The views of a scene show one set of named points, each view turned or mirrored, and shifted as a whole, with a little noise and some points left out.

Scene 1
View 1
Q_484: [1.1, 12.6, 0.2, 0.5, 11.0, 22.2, 10.9, 1.1, 5.4, -7.6, 8.9, 9.4, 32.8, 39.0, 13.4, 14.3, -5.1, -24.1, -18.3, 13.6, 15.3, 5.2, 3.3, 3.6, 11.6, -2.2, 1.0]
Q_475: [6.2, -11.0, 10.1, -8.0, -7.5, -0.7, -21.2, 10.9, 4.1, 14.4, -15.8, -6.7, 25.8, 11.0, 9.1, 27.6, 7.5, -18.4, -17.7, 4.5, 16.5, -0.8, -11.6, -4.3, -24.9, 3.8, -1.7]
Q_232: [20.7, 12.3, 12.3, -3.7, 16.1, 0.0, 6.4, 27.5, 8.2, 1.1, -7.2, -3.6, 28.3, 28.9, 24.0, 13.4, -11.7, -23.9, -7.3, 10.1, 20.0, 9.5, 11.2, 0.6, -7.2, -4.6, -7.9]
Q_77: [17.9, 13.4, 8.2, 8.6, 26.4, 10.3, 11.1, 22.4, 20.8, -17.0, 1.8, -13.2, -1.2, 26.5, 21.6, -27.2, -24.4, -5.9, -4.6, -3.9, 27.1, 18.1, 29.7, 9.4, 13.8, -13.2, -16.0]
Q_944: [21.7, 12.6, 12.5, -15.3, 17.0, 0.4, 15.1, 23.2, -5.6, 14.4, -4.5, 2.3, 57.7, 35.4, 13.9, 25.8, -5.8, -34.7, 4.8, 14.6, 27.9, 13.8, 0.7, -3.1, -16.1, -15.9, 6.2]
Q_479: [0.6, -1.0, -0.1, 3.1, 5.7, 16.2, -2.0, -0.3, 16.4, -8.4, 1.2, -5.8, 8.3, 18.2, 9.4, -3.1, -3.0, -11.2, -18.1, 1.8, 21.2, 5.3, 6.4, 5.4, 7.3, -6.0, -4.7]
Q_113: [-11.5, -0.4, -5.5, 3.1, 10.7, 33.9, 8.9, -16.9, 12.2, -8.6, 16.9, -0.9, 17.2, 23.6, 2.5, -7.6, -0.1, -11.4, -16.0, 4.6, 24.0, 5.7, 7.2, 4.7, 20.2, -15.5, 5.4]
Q_636: [4.2, -4.2, 4.9, 6.8, 17.4, 16.4, 8.3, -0.7, 20.0, -6.2, 6.0, -17.2, 5.9, 11.5, 4.9, -26.3, -7.2, -3.5, 0.0, -7.2, 36.4, 16.5, 19.6, 6.0, 10.3, -25.4, -2.3]
Q_218: [8.9, 13.9, 1.9, 1.4, 10.6, 14.9, 3.2, 12.5, 6.2, -11.5, 0.8, 6.9, 17.6, 36.5, 21.6, 12.4, -8.9, -23.1, -26.0, 11.5, 6.8, 1.1, 9.4, 4.6, 6.4, 7.3, -7.8]
Q_797: [13.5, 7.7, 9.6, -8.8, 2.5, 1.2, -4.6, 19.4, 1.3, 6.8, -8.4, 3.1, 35.7, 27.0, 16.3, 30.1, -0.2, -29.2, -17.8, 13.3, 12.7, 3.9, -3.3, -2.9, -15.5, 3.0, -3.7]
Q_852: [-5.9, -7.5, 1.2, -10.5, -0.6, 17.5, 1.6, -9.4, -0.9, 13.0, 4.6, 0.6, 43.1, 17.4, -3.5, 20.2, 12.0, -26.0, -7.3, 12.4, 28.2, 3.4, -10.0, -2.4, -5.7, -17.8, 10.5]
Q_544: [-3.3, 20.6, -5.9, 19.3, 15.1, 35.9, 5.9, -1.4, 28.1, -38.1, 11.2, 5.6, -19.9, 36.5, 25.9, -19.2, -22.6, -3.3, -40.7, 0.3, 3.1, 3.9, 22.3, 13.4, 38.1, 10.6, -20.2]
Q_813: [15.8, -2.6, 12.0, -10.0, 4.4, -2.0, -5.1, 20.8, 1.7, 17.5, -11.6, -7.8, 37.8, 18.7, 10.6, 23.7, 0.4, -24.5, -5.9, 8.3, 25.5, 5.9, -3.2, -4.4, -25.0, -9.7, 0.1]
View 2
Q_636: [13.9, -10.7, -25.0, -26.7, 6.4, 6.4, -21.4, 15.5, 14.7, 10.1, -2.0, -8.5, -9.5, 15.4, 17.6, -8.0, 4.8, 2.8, -29.0, -13.0, 6.8, -0.4, 8.6, 20.0, 4.0, 19.4, 4.4]
Q_77: [6.1, -22.2, -19.8, -10.8, 11.3, 4.7, -26.1, 10.9, 8.0, 6.1, 1.5, -15.1, -9.3, 22.3, 20.2, -3.3, 0.8, -25.6, -44.1, -12.9, 6.5, 15.8, 16.7, 12.7, 20.8, 35.7, 3.0]
Q_944: [7.7, -19.6, -20.8, 17.1, 31.8, -1.7, 22.2, -26.9, 4.8, -10.8, -23.1, 7.3, -5.7, 19.3, -12.5, 1.4, 23.3, -22.7, 7.7, -16.7, -4.5, -15.0, -18.4, 31.3, 14.3, 20.2, 12.9]
Q_113: [20.8, -14.7, -21.4, -9.9, -4.8, 6.6, -16.0, -7.3, 3.6, -1.2, -18.3, 0.9, 6.0, 14.2, 31.0, -21.2, -0.7, 17.2, -12.8, -10.6, 6.1, -2.1, 12.3, 8.9, -14.1, 3.0, 2.1]
Q_232: [4.9, -22.7, -16.4, 14.5, 19.4, -2.9, 0.7, -11.2, -2.5, -9.6, -18.0, -3.3, -3.1, 17.7, 9.3, -5.5, 7.2, -21.0, -15.8, -14.4, 6.7, 5.6, 4.4, 7.8, 14.8, 22.0, 4.2]
Q_544: [8.3, -29.1, -11.5, 7.2, -14.9, 0.3, -33.9, 3.5, -12.5, -3.2, -14.8, -8.5, 12.1, 16.4, 55.5, -22.0, -15.2, -10.9, -45.4, -8.5, 14.1, 31.5, 40.8, -17.6, 2.5, 19.4, -9.0]
Q_797: [-1.6, -19.1, -13.2, 29.3, 28.0, -9.1, 19.1, -9.8, -9.0, -26.7, -25.8, 3.8, 1.1, 11.3, -5.5, -4.0, 10.9, -10.1, -0.9, -18.6, 12.1, -8.2, -8.4, 3.7, 12.1, 10.6, 4.2]
Q_475: [1.9, -8.8, -10.7, 10.5, 23.6, -6.7, 16.4, 7.8, -3.8, -25.1, -21.2, 6.4, -1.1, 1.2, -5.9, -7.3, 10.3, 14.6, -1.2, -18.3, 18.6, -17.0, -8.0, 3.0, -1.0, 0.9, -0.1]
Q_813: [-1.3, -13.8, -12.6, 11.7, 35.3, -7.3, 19.5, -0.2, 2.0, -20.1, -18.0, 3.5, -6.0, 11.1, -15.1, -0.8, 17.2, -2.2, 0.4, -18.5, 12.6, -17.4, -16.2, 14.2, 11.7, 13.3, 5.2]
Q_484: [11.9, -22.3, -17.7, 15.5, 5.5, -1.5, -1.3, -22.4, -5.4, -10.3, -28.9, 3.8, 8.5, 17.8, 22.0, -12.9, 6.6, -7.3, -5.3, -12.1, 3.8, 1.1, 6.7, 9.0, 0.7, 9.6, 2.1]
Q_218: [4.6, -25.2, -13.6, 25.1, 13.1, -3.8, 1.4, -12.6, -11.7, -17.8, -22.5, 0.2, 6.2, 13.9, 20.0, -11.4, 4.3, -16.9, -15.2, -13.0, 10.3, 7.9, 11.6, -1.8, 13.2, 17.0, 0.6]
Q_852: [12.7, -5.9, -20.3, 2.2, 14.2, 0.0, 13.5, -10.0, 1.2, -12.9, -26.0, 10.6, 3.4, 10.9, 0.6, -10.6, 12.7, 18.7, 11.1, -15.6, 7.6, -23.6, -11.9, 16.7, -11.6, -2.4, 7.1]
Q_479: [9.9, -11.3, -16.9, -9.8, 5.6, 1.7, -7.8, 5.9, 0.4, -5.1, -13.0, 0.3, -0.5, 8.9, 16.3, -13.3, 2.9, 15.9, -12.8, -16.1, 12.9, -5.4, 4.6, 6.7, -6.9, 5.2, 0.9]
View 3
Q_232: [-7.9, -29.6, -9.6, 1.3, -14.4, -4.3, 16.5, 4.9, -8.0, 11.5, -6.7, -4.0, 17.6, -7.2, -10.3, 11.4, 16.6, 12.7, -19.7, 8.7, 14.4, -23.5, -3.4, 17.4, 0.5, -6.1, -19.1]
Q_113: [23.7, -18.7, -15.0, -2.8, -5.3, 6.5, -4.6, -22.3, -12.0, 26.2, 5.0, 0.8, 18.6, -4.3, -2.7, -11.7, -15.6, 14.5, 1.8, 22.3, 16.3, 9.8, -1.3, 9.1, 12.4, -24.5, -9.6]
Q_544: [-11.6, -45.7, 41.4, 1.2, -26.3, 1.2, 2.2, -5.0, -9.7, 24.1, 10.7, 29.8, 3.0, -30.4, -15.2, 7.8, -31.0, 39.5, -9.0, 22.5, 24.1, -9.0, 1.8, 7.2, 28.0, -29.7, -22.6]
Q_484: [3.2, -21.9, -7.4, -0.8, -9.1, 2.3, 12.9, -1.2, -6.7, 15.3, 1.3, -8.0, 23.6, -10.8, -7.1, 2.6, 13.1, 13.8, -16.2, 10.4, 28.9, -0.7, -5.3, 17.7, 6.1, -18.4, -15.4]
Q_636: [13.1, -40.5, -15.3, -10.3, -13.2, -10.8, -3.0, -17.7, -11.4, 0.7, -2.8, 26.6, 12.1, -3.1, -7.7, 16.2, -29.0, 9.9, -25.7, 29.4, -0.5, -33.2, 19.0, 5.9, -26.4, -19.0, -1.1]
Q_475: [6.4, -12.7, -33.0, 3.9, -13.2, 1.5, 5.4, -8.3, -5.0, 29.1, -9.1, -16.0, 16.2, 6.8, -5.1, -12.6, 16.7, -0.1, 10.9, 6.9, -6.4, -12.5, -14.2, 16.0, 13.5, 4.1, -15.2]
Q_218: [-10.8, -26.4, 3.1, 2.4, -19.5, 0.0, 19.2, 6.7, -7.8, 19.8, -4.4, -5.6, 15.3, -12.4, -10.4, 3.3, 16.2, 18.4, -13.2, 7.1, 18.9, -13.3, -7.6, 21.1, 17.0, -8.9, -24.6]
Q_813: [-0.5, -15.9, -38.7, 2.0, -10.5, -2.9, 15.9, -3.2, -4.3, 15.5, -13.8, -16.3, 22.1, 12.4, -5.0, -3.5, 31.5, -4.9, -7.2, 4.0, -4.6, -26.0, -10.4, 23.6, -2.6, 9.9, -15.7]
Q_77: [-7.5, -47.2, 3.4, -5.5, -20.3, -12.0, 8.4, -3.1, -9.3, 5.2, -7.4, 26.0, 6.4, -11.8, -14.7, 26.6, -17.0, 18.7, -25.4, 20.7, 2.7, -44.2, 9.7, 10.3, -12.8, -14.0, -11.4]
Q_852: [20.2, -5.6, -40.9, -1.9, 0.0, 6.4, 4.4, -14.6, -7.1, 19.2, -3.5, -24.3, 28.0, 6.6, 0.2, -10.6, 16.2, -1.9, -2.0, 11.0, 13.8, 4.2, -6.9, 18.3, 0.3, -9.3, -9.5]
Q_479: [4.6, -29.6, -11.0, -2.0, -14.6, -0.6, 3.7, -11.1, -9.4, 20.2, -1.7, 4.4, 14.4, -3.7, -8.2, -1.5, -6.5, 14.7, -2.8, 17.8, 4.6, -12.4, -0.9, 12.4, 6.5, -12.6, -12.6]
Q_944: [-0.5, -15.1, -40.9, -2.4, -2.7, -5.9, 28.0, 4.6, -5.4, -0.9, -12.3, -24.3, 27.4, 6.0, -5.0, 8.1, 45.0, -1.8, -27.0, 4.3, 14.9, -21.0, -4.9, 28.7, -16.3, 0.2, -17.0]
Q_797: [-5.9, -16.0, -23.2, 2.4, -14.3, -1.1, 21.0, 4.0, -4.0, 18.1, -12.7, -21.7, 21.4, 1.4, -11.3, 1.0, 35.3, 4.1, -7.5, 1.9, 5.8, -16.2, -15.1, 24.7, 15.0, 4.0, -22.8]
View 4
Q_636: [-21.7, 13.8, 6.2, 0.7, 9.8, 20.1, 1.2, -7.4, 9.6, -3.5, 13.0, -21.8, -6.5, 31.3, 4.5, -11.4, 18.7, -2.5, -7.3, -16.0, -1.4, -7.2, -9.9, -2.2, 24.5, 21.0, -25.2]
Q_813: [26.9, 7.7, 8.5, 5.2, -15.6, 5.9, 24.9, -0.6, -13.1, -6.6, 21.8, 20.4, -6.7, 6.5, -5.1, 8.6, 8.5, -22.2, -9.2, 3.3, -30.9, 11.2, -22.4, -29.5, -2.7, 9.8, -16.8]
Q_77: [-11.3, 19.1, 6.9, -15.7, 8.9, 4.5, -5.0, -12.1, 25.7, -9.8, -1.4, -59.9, -8.2, 34.0, 22.0, -3.3, 10.7, -20.4, -9.7, -23.9, -9.1, 19.8, 4.7, -17.3, 20.1, 10.3, -27.0]
Q_484: [12.5, 15.3, 4.0, -2.6, 7.0, -6.1, 20.9, 14.4, 10.5, -8.5, -4.0, -2.0, 1.5, 21.2, 13.7, 6.4, 20.0, 13.9, 1.2, 9.4, -8.6, -0.8, 6.8, 0.8, 5.3, 5.4, 8.6]
Q_797: [30.7, 9.5, 6.7, 0.3, -6.2, -6.0, 29.0, 6.7, -2.3, -9.8, 8.4, 18.0, 0.8, 2.7, 0.3, 12.7, 14.3, -6.7, -0.6, 10.8, -23.6, 9.8, -10.1, -20.1, -6.7, 5.0, 0.4]
Q_232: [16.7, 14.5, 5.8, -2.8, -1.9, -2.5, 15.4, 5.3, 9.2, -8.8, 2.2, -8.5, -0.5, 18.9, 12.5, 9.0, 11.6, -7.9, -6.2, 0.3, -17.7, 10.5, -1.1, -15.1, 5.2, 5.2, -4.7]
Q_218: [16.1, 13.9, 6.0, -6.9, 6.2, -12.6, 23.9, 4.0, 15.9, -12.7, -5.8, -9.0, 3.0, 11.4, 14.1, 10.1, 17.3, 4.4, 1.8, 8.0, -14.1, 13.8, 2.0, -13.1, -4.6, 2.3, 1.7]
Q_852: [7.3, 7.9, 4.5, 13.8, -0.5, 9.7, 26.8, 11.6, -10.1, -5.3, 16.7, 31.4, 0.4, 12.1, -6.4, 0.3, 24.4, 15.4, 3.1, 9.3, -7.8, -20.1, -11.2, 2.9, 9.1, 16.4, -2.7]
Q_475: [10.9, 5.5, 8.4, 7.6, -0.5, 0.9, 31.6, -4.0, -7.3, -12.2, 13.8, 23.6, -3.4, -0.7, -6.8, 0.3, 21.3, 7.4, 4.7, 12.7, -16.2, -2.8, -25.3, -17.6, -3.7, 17.2, -11.1]
Q_113: [-16.9, 15.8, 3.6, 2.6, 17.0, 5.0, 14.5, 5.6, 14.4, -10.3, 0.7, -10.6, 0.6, 23.5, 7.7, -6.2, 29.5, 26.2, 9.2, 2.4, 3.4, -15.9, 1.0, 10.0, 13.7, 15.7, -2.2]
Q_479: [-5.3, 12.3, 9.2, -2.9, 11.6, 3.6, 15.1, -6.7, 8.3, -10.9, 4.8, -10.5, -0.9, 15.8, 6.1, -3.0, 22.1, 8.4, 3.7, 1.4, -5.3, -1.3, -11.7, -9.7, 7.4, 15.3, -12.8]
View 5
Q_484: [-0.7, 20.2, 6.9, 33.9, -0.7, 1.9, -6.9, -6.3, 21.7, -9.7, 7.8, -0.2, 10.5, -20.9, 9.1, 9.2, 12.8, 3.6, 4.5, 4.0, -15.4, -0.7, -8.6, -30.3, 15.7, 8.6, -11.2]
Q_77: [29.0, 1.8, -16.9, 29.0, 9.6, 7.4, -1.3, 10.3, -6.2, -3.7, 5.9, 16.8, 13.5, -30.9, 28.2, -10.2, 22.0, 3.0, 2.8, 28.9, -6.7, 29.9, -9.9, -30.0, 26.8, 15.0, 20.9]
Q_544: [24.5, 33.5, 1.5, 0.4, 20.6, -3.6, -4.0, 13.8, 8.9, -5.1, -10.1, 55.6, -1.5, -13.3, 25.4, -4.0, 33.3, -17.3, -11.8, 18.1, -5.1, 23.4, -4.9, -34.8, 19.0, 30.6, -14.4]
Q_813: [-8.5, -1.0, 0.8, 27.5, 3.9, 0.9, -4.9, -2.1, 11.9, -8.6, 30.1, -36.3, 23.0, -36.6, 3.1, 5.7, -13.1, 16.1, 12.6, 17.9, -9.5, -6.8, -23.4, -15.8, -5.1, -2.8, 6.0]
Q_797: [-12.4, 8.1, 10.8, 28.3, 8.4, 3.5, -11.3, -2.7, 19.6, -12.2, 32.1, -24.1, 22.5, -32.6, 8.0, 6.0, -6.6, 4.9, 5.8, 13.2, -13.3, -10.7, -27.8, -19.2, -6.5, 7.7, -5.7]
Q_944: [-9.6, -0.5, 4.2, 57.6, -8.2, 9.6, -6.9, -16.7, 17.9, -13.5, 34.0, -36.0, 27.5, -35.4, 9.6, 15.3, 0.0, 18.4, 14.2, 8.1, -21.2, -8.2, -21.5, -22.6, 16.8, -1.0, 6.6]
Q_232: [5.0, 9.0, 1.3, 33.8, 8.3, 6.4, -7.4, -0.9, 14.4, -9.7, 20.4, -3.7, 18.2, -28.9, 17.0, 3.0, 8.3, 4.9, 3.8, 15.6, -12.3, 4.4, -17.5, -26.2, 13.7, 12.8, 5.1]
Q_852: [-10.4, 12.4, -2.1, 25.2, -12.7, -4.8, -2.0, -5.2, 16.2, -1.4, 1.1, -31.5, 9.6, -22.0, -13.9, 14.5, -9.2, 21.1, 11.3, 6.0, -12.5, -12.4, -1.9, -22.7, -2.6, -15.2, -10.7]
Q_636: [24.8, 1.4, -26.8, 18.9, -1.1, 0.0, 6.1, 10.3, -8.6, 2.7, -10.7, 2.1, 7.3, -22.6, 6.9, -5.8, 10.4, 15.5, 8.6, 28.3, -3.5, 24.2, 3.4, -28.0, 17.8, -5.2, 13.6]
Q_479: [9.3, 15.4, -6.5, 12.7, 6.5, -3.9, -0.5, 7.5, 7.5, -6.1, 0.9, 2.0, 9.2, -22.7, 6.7, -3.3, 7.6, 5.7, 4.7, 18.6, -4.1, 6.3, -5.7, -22.7, 5.6, 5.1, -1.7]
View 6
Q_852: [-23.3, -5.7, 7.2, 15.4, -23.1, 14.5, 33.9, 5.1, -17.1, -7.2, 7.4, 5.7, -9.5, 12.9, 7.1, 17.8, 12.3, -19.3, -3.4, 24.5, -1.1, -7.0, -20.8, -26.5, 0.5, 28.8, 4.0]
Q_636: [9.2, -0.1, 3.9, 3.8, -16.8, -2.0, 21.7, 4.7, -4.8, -23.6, 4.9, 22.9, -36.3, 22.7, -3.4, 4.8, 2.8, 25.4, 6.5, 3.7, 0.5, 13.3, 2.4, -35.8, -7.5, 1.3, -23.9]
Q_475: [-14.9, 7.6, 7.2, 7.7, -27.1, 8.3, 25.8, -1.0, -12.1, 3.3, -10.0, -0.2, -9.4, -3.2, 8.9, 29.8, 10.9, -17.2, 5.4, 28.7, 8.7, 9.0, -17.8, -23.6, -2.6, 18.7, 7.8]
Q_944: [0.2, 1.4, 31.3, 14.7, -32.2, 18.1, 14.1, 20.9, -2.4, -29.3, 1.3, -10.1, -22.7, -0.1, 23.9, 18.0, 27.1, -18.1, 6.4, 10.6, -25.2, -11.2, -28.5, -33.5, -2.0, 22.0, 25.9]
Q_232: [3.6, 3.5, 22.1, 5.7, -28.0, 13.6, 6.7, 1.9, 8.9, -6.2, -6.0, -0.5, -29.8, 6.5, 6.3, 20.0, 17.9, 4.6, -1.8, 5.9, -21.4, 13.1, -11.0, -29.6, -10.6, 3.2, 16.5]
Q_77: [26.0, 7.1, 15.8, -3.3, -19.8, 1.8, 1.6, 1.0, 14.1, -19.0, -3.8, 12.1, -47.1, 15.6, -0.4, 12.2, 9.1, 37.3, 5.6, -4.5, -13.0, 24.7, 6.0, -33.6, -12.9, -13.1, -8.9]
Q_484: [-13.8, -1.7, 16.6, 9.1, -25.0, 22.0, 17.6, -3.1, 3.0, 6.3, 7.4, 5.8, -27.9, 19.0, -2.0, 19.1, 17.9, 0.9, -12.6, 8.1, -24.3, 4.6, -11.1, -22.7, -11.0, 11.7, 14.3]
Q_544: [-0.6, 4.4, 4.6, -7.5, -15.0, 12.2, 5.0, -30.4, 23.2, 34.1, 0.2, 17.8, -43.2, 32.0, -26.6, 19.9, 7.5, 40.7, -21.5, -2.3, -14.6, 39.4, 17.2, -20.2, -22.0, -17.4, 0.5]
Q_813: [-2.3, 7.3, 17.0, 9.5, -32.0, 7.6, 17.7, 10.2, -10.4, -19.0, -11.6, -6.8, -13.9, -9.0, 20.3, 25.7, 16.1, -15.6, 11.9, 23.4, -1.0, 1.7, -26.4, -29.4, -0.1, 16.6, 15.1]
Q_479: [-5.7, 3.0, 6.1, 4.7, -18.7, 7.4, 21.4, -6.6, -1.4, 0.8, -2.0, 10.4, -25.2, 15.0, -2.4, 16.3, 8.7, 10.2, -3.1, 15.6, -1.7, 17.0, -3.8, -27.3, -8.5, 4.4, -3.0]
Q_113: [-16.9, -8.9, -0.1, 9.0, -15.3, 11.5, 31.2, -7.8, -4.0, 5.9, 16.6, 18.6, -25.8, 31.5, -11.7, 8.4, 8.7, 10.2, -11.8, 9.7, -10.3, 7.5, 0.4, -23.3, -9.2, 13.0, -8.4]
Q_218: [-6.3, 6.2, 19.9, 2.1, -26.6, 16.6, 7.0, -8.3, 9.5, 13.9, -8.0, -0.1, -27.0, 10.2, -0.7, 28.7, 19.0, 2.6, -9.8, 11.2, -19.0, 17.2, -8.9, -23.1, -11.9, 0.4, 23.0]

Which points are out of place in each view (at most two, in the order of its rows)? Write none if all are in place.
view 1: Q_475, Q_232
view 2: Q_479
view 3: Q_113, Q_636
view 4: Q_813, Q_77
view 5: none
view 6: none
